A landscape with many valleys, sampled at points; each row gives a point and its height.
From any point a ball takes the steepest step (drop divided by distance) to one of its 2 nearest points. It stops when none of these is lower. Distance is the straight distance between rows; heights are no part of it.
fir: [165 130 122 114 133  93 117 139  89 117  91 123 204 116 146 130 166 141
 141 183]  (h 602)
ret: [146 136 119 148 109  91 193 100 153 124 148 173  84 106  95 129 102 128
 166 104]  (h 483)
Gen: [139 123  96 128 143 101 174  70 129 129 121 109  76 111  70  95 115 109
 117  74]  (h 167)
Vafog: [108 110 163 132 104 131 165 115  91  98 131 131 180 135 161 125  95 123
 227 118]  (h 624)
dev: [151 142 119 126 132 108 179  52 147 133 125 129  75  97  72 114 130 126
 134  79]  (h 230)
Nada: [109 126 159 170 101 127 175 127  88 129 150 141 167 123 148 127  77 135
 243 121]  (h 611)
Tiso: [118  97  86 133 140 128 146 162  91 155 128 131 107 140  66 102  59 104
  99 106]  (h 176)
nus: [154 146 172 141 112 154 144  61 152 120 141 158 135 104 101 151 149 125
 165 105]  (h 363)
zoleb: [114 104 130  91 163 183  79 143 146 134 105  96 126 104 151 143 157 130
  78 145]  (h 345)
vik: [118 114 139 128 133  91 120  63 185 120 124 146 119 116 174 126 164 103
 170 127]  (h 378)
Teb: [106 135 137 150 100 215 105 171  72 153 124  99 102 142 109 127  99 113
  99 122]  (h 96)
pob: [133 166 180 142  95 189 109 158  95  99 153 120  98 140  81 118 121 139
  77 134]  (h 241)
novor: [114 132 176 174 105 137 167 139 116 128 157 159 167 107 139 153  95 117
 222 118]  (h 591)
kube: [175 162  98 123 143 143  91 196 123 161 127 136 159 101 154 127 190 196
  85 154]  (h 564)
Momug: [142 161 181 141 100 161 148 132 124 117 158 158 111 105  67 133  96 126
 115 113]  (h 336)
zitir: [157 124 116 109 143 164  90 198 121 135 122 140 152  90 154 139 183 166
  85 146]  (h 449)
sifa: [107 124 126 171  78  78 164 104 122 129 145 157 118 141 166 119  88 109
 221 111]  (h 743)
Neri: [115 122  90  88 164 176  80 173 139 144 125  72 119 157 152 113 156 186
  70 157]  (h 556)
lidok: [127 113 133 107 149  91 109  87 163 117 111 146 147 115 167 141 171 115
 145 153]  (h 447)
fas: [133  92  78 146 132 143 117 154  62 151 121 140 118 157  68 105  83  93
  96 109]  (h 122)
gasiz: [118 139 146 174 111 114 182 134 136 148 160 173 135  91 114 146  86 133
 208 124]  (h 557)
nugov: [134 120 103  83 160 150  87 162 150 142 112  97 122 122 156 142 158 167
  74 156]  (h 441)
suze: [149 149  75 109 145 102  89 186 151 134 141 121 150 156 155 138 177 190
  90 146]  (h 411)
rep: [157 143 157 141 114 126 180 132 128 109 164 176 118 102  64 136  94 145
 136 117]  (h 406)
nuz: [139 127 171 141 111 145 127 125 116 100 129 155 193 117 153 149 145 113
 177 123]  (h 480)
vemif: [101 136 159 130 148 176  88  62 126 146 108  88 108 129  99 105 134 102
  98 139]  (h 280)
rur: [163 136 119 117 153  90 109 130 128 145  91 144 178 113 144 130 183 149
 127 195]  (h 587)
filu: [109 104 104 128 113  81 112 127 166 121 121 143 126 128 202 153 153  97
 160 130]  (h 800)
Vokir: [139 134 133 124 133 139 120  73 100 137 122 107 106 128  53  95 117 109
 100 112]  (h 348)
Gev: [107 133 121 176  81  75 153 119 155 125 148 168 104 140 163 139 104  97
 193 116]  (h 757)
rumap: [127 143 143 141  96 170 106 140  79 121 131 117  94 151  61  99 106 128
  82 139]  (h 195)
sif: [113 133 121 105 117 174  92 195 151 122 146 106 116 159 169 155 135 159
  81 120]  (h 690)
pof: [104 124 111 103 127 115 105 119 181 129 125  84  95 146 174 140 142 102
  88 138]  (h 854)
vituk: [135 127  89 120 126  87  98 173 152 124 126 135 159 161 183 152 174 149
 120 147]  (h 314)
Supag: [109 121  91 147  99 146 114 128 117 172 117  91  84 153 120 117  78  72
 100 109]  (h 206)
Peti: [157 118 134  99 142 120 176 110 117  92 152 149 109 120  35 113  93 138
 105  99]  (h 448)
Gize: [124 110 154  90 170 158  88 124 157 125  99 120 139  86 137 144 173 127
  99 153]  (h 248)
fuvab: [121 113  98 108 128  93 106 135 193 129 110 123 113 128 194 160 166 117
 112 140]  (h 830)
Kab: [ 94 122 118 148  94  91 135 131 173 118 138 154 103 135 192 158 121  92
 169 115]  (h 776)
dimin: [100  96 109 100 184 170  75 122 111 176  97  79 123 170 159 107 149 138
  79 171]  (h 525)
Tuki: [169 148 111 134 123 123 114 200  79 128 108 142 200 102 163 139 173 159
 121 141]  (h 756)
nulav: [116 140 117 130 100 130 151 132 139 129 148 118  84 116  85 118  76 104
  97 112]  (h 150)
gefek: [150 130 121 157 107  87 194  73 130 138 147 182 102 116 108 126 113 142
 205  98]  (h 446)
lefig: [125 152 143 159  81  91 127 131 166 109 153 148 115 170 143 145 126 106
 132 131]  (h 127)
zagon: [113 118 126 155  87  85 145  70 118 112 139 143 124 156 176 105 110 100
 229 107]  (h 732)
zevil: [132 103 127 119 128  84 122  77 116  92 107 127 172 149 173 122 161 111
 191 158]  (h 688)
fove: [119 159 165 163  99 135 127 196 132 110 159 153 162 148 161 161 125 140
 131 119]  (h 761)
Pudaz: [101  76 116 111 193 110 183 141  95 117 147 123 128 126  68 104  75 133
 110  78]  (h 169)
rogul: [ 95 108 128  97 156 186  71 120 131 162  97  72 127 132 150 126 139 108
  87 144]  (h 432)
bap: [152 111 132 114 140 139 154  86  93 116 129 121 105 117  28  97 101 127
 104  99]  (h 389)
Roba: [128 149 123 129 121 101  93 159 166 107 146 126 154 182 169 149 171 149
 108 144]  (h 247)
Digiv: [109 147 140 134 117 157 115 208 155 117 153 135 137 152 170 168 135 154
  99 116]  (h 724)
Der: [134 112  85 130 144  95 144  79 104 150 103 102  91 135  73  84 106  85
 111  86]  (h 226)
roni: [135  85  89 124 163 103 149 102  87 137 114 121 116 144  64  83 101  97
  99  71]  (h 289)
luket: [111 145 184 132 117 220 111 159 110 120 144 124 121  89 131 124 128 125
  96 118]  (h 148)
Ribo: [105 137 131 141  97 189 125 175 108 150 134 100  93 128 113 135  73 118
  93 116]  (h 132)
lil: [156 167  84 106 172 111  89 165 156 156 128 131 137 147 139 123 169 204
  84 171]  (h 508)
gabid: [143 114 137 110 160  80 105 108 143 124 104 137 175 130 167 139 183 131
 145 180]  (h 507)
Remog: [106 129 121 129 131 101 124  62 198 129 130 113  79 111 159 127 148  83
 136 121]  (h 307)
kov: [123 142 146 137 133 171  96  71 103 157 112  97 107 134  64  89 119 103
 100 137]  (h 317)
vid: [174 178  94 147 118 110 109 168 102 173  81 116 180 102 146 138 170 176
 128 178]  (h 770)
lodu: [100 121 114 103 134 186  78 167 137 137 130  73 107 163 163 130 141 154
  77 125]  (h 649)
bufos: [117 120 109 127 138 107 184 123 129 133 139 139  84  97  73 117  68 115
 124 100]  (h 202)
Gos: [108 138 173 113 145 155  92  83 158 124 122 109 114 119 121 130 147 111
 110 137]  (h 220)
lepa: [112 119 117  84 205 160  95 128 128 162  85  91 122 132 144 102 153 164
  71 186]  (h 632)
Nibor: [149 142 192 153 103 163 140 103 132 111 148 166 163 111 112 153 142 117
 165 116]  (h 422)
Kezub: [113 149 136 150  92  93 107 155 157  95 146 143 143 190 166 157 151 126
 129 138]  (h 186)
vike: [130 163 196 137 108 198 123 134 123 112 147 148 130  99 107 141 126 130
 109 114]  (h 249)
punis: [120 144 163 147 101 131 133 190 109  95 147 149 185 161 173 156 126 126
 164 132]  (h 784)
zorop: [152 121 133 107 151 145  93 158 145 128 113 141 159  82 152 155 174 142
 104 151]  (h 350)
kuf: [149 119 142 121 152 107 189 138 125  99 172 168 124 116  59 123  83 151
 117 113]  (h 471)
beneg: [120 143 139 159 105 108 173 126 158 144 156 172  98  95 110 150  87 123
 168 114]  (h 523)
zut: [114 100 107 118 172  91 208 140 136 135 157 146  96  91  75 125  74 148
 141  91]  (h 267)
Borop: [137 117 111 147 111 152  98 132  63 136 121 122 111 156  58  95  97 108
  90 128]  (h 168)
Tez: [136  92 115 132 167  75 219 118 137 128 167 173 108  99  99 123 103 171
 169  96]  (h 343)
vak: [115 103 127 126 104  74 128  72 125  93 116 125 150 166 193 103 141 101
 212 130]  (h 714)
Zomu: [137 117 120 112 112  89 129 171  82  84 101 110 194 152 176 143 141 139
 167 142]  (h 841)
kor: [122 104 146 103 106 120 146 100  87  75 111 113 175 134 164 121 118 125
 213 130]  (h 637)
Mipu: [158 109 148 118 127 123 118 130  94  98 106 143 206 118 159 148 161 118
 163 148]  (h 531)
lorog: [133 124 131 127 116 117 120 199  94 110 118 139 198 141 176 162 137 138
 159 137]  (h 812)
zop: [111 135 162 139 114 229  89 140  86 136 126  98 110 127 118 114 130 113
  92 122]  (h 42)
ruz: [105 135 116 132 117 124 134  83 183 136 125 102  70 120 134 118 120  76
 117 110]  (h 264)
tav: [111 151 151 141  92 130 113 132 168 119 145 121  99 150 129 147 116 113
  97 120]  (h 65)
vufa: [141  95 131  89 117  93 133  88  91  76  91 105 179 135 158 107 137 133
 196 166]  (h 657)
zorut: [118  78  92 113 186  94 181 122 102 115 132 124 111 148  81  97  86 113
 116  58]  (h 263)
pubin: [ 89 128 112 103 156 130  92 106 165 143 115  64  98 174 171 107 138 115
  68 147]  (h 873)
koru: [164 100 117 151 139  76 224  88 124 125 161 190 111 117 102 120 114 172
 183  98]  (h 398)
Dap: [107 146 138 131  94 162 119 148 136 128 130 102  91 143 110 132  95 109
  91 119]  (h 109)
gupag: [108 130  89 143 107 136 148 151 114 161 123 112  85 132  92 118  57  90
 101 111]  (h 183)
vilu: [185 175  94 139 119 130 102 186  94 157 113 129 188  94 151 130 184 181
 115 155]  (h 677)
nuba: [103 129  97 138 112 136 114  95 148 157 120  80  80 141 132 113 100  72
  97 109]  (h 229)
dut: [165 148 152 135 112 119 167  47 155 121 140 149  98 101  81 133 135 133
 159 100]  (h 297)
pipo: [118 116 181 101 161 162 103  79 159 123 115 124 136  80 125 147 170 120
 126 130]  (h 129)
Defi: [129 127 122  85 199 130 105 118 152 156  88 125 123  94 139 125 161 155
  77 195]  (h 716)
Bareg: [160 183  87 130 167  82 104 155 138 169 109 137 168 153 138 123 165 194
 110 197]  (h 639)

Where does a ball stop that starts at each point below?
kuf -> zop
Zomu -> Gen
fir -> Gen
Bareg -> tav
Peti -> pipo

Call two points neighbours if one is among the 2 nearest of the other. Go from one point of each pair to the other, from neighbour to neighbour, staying as low as possible. Name the highest point that can't be avoided.
pipo, zop -> kuf
Gen, zop -> roni
zop, tav -> Ribo
Pudaz, fas -> zut
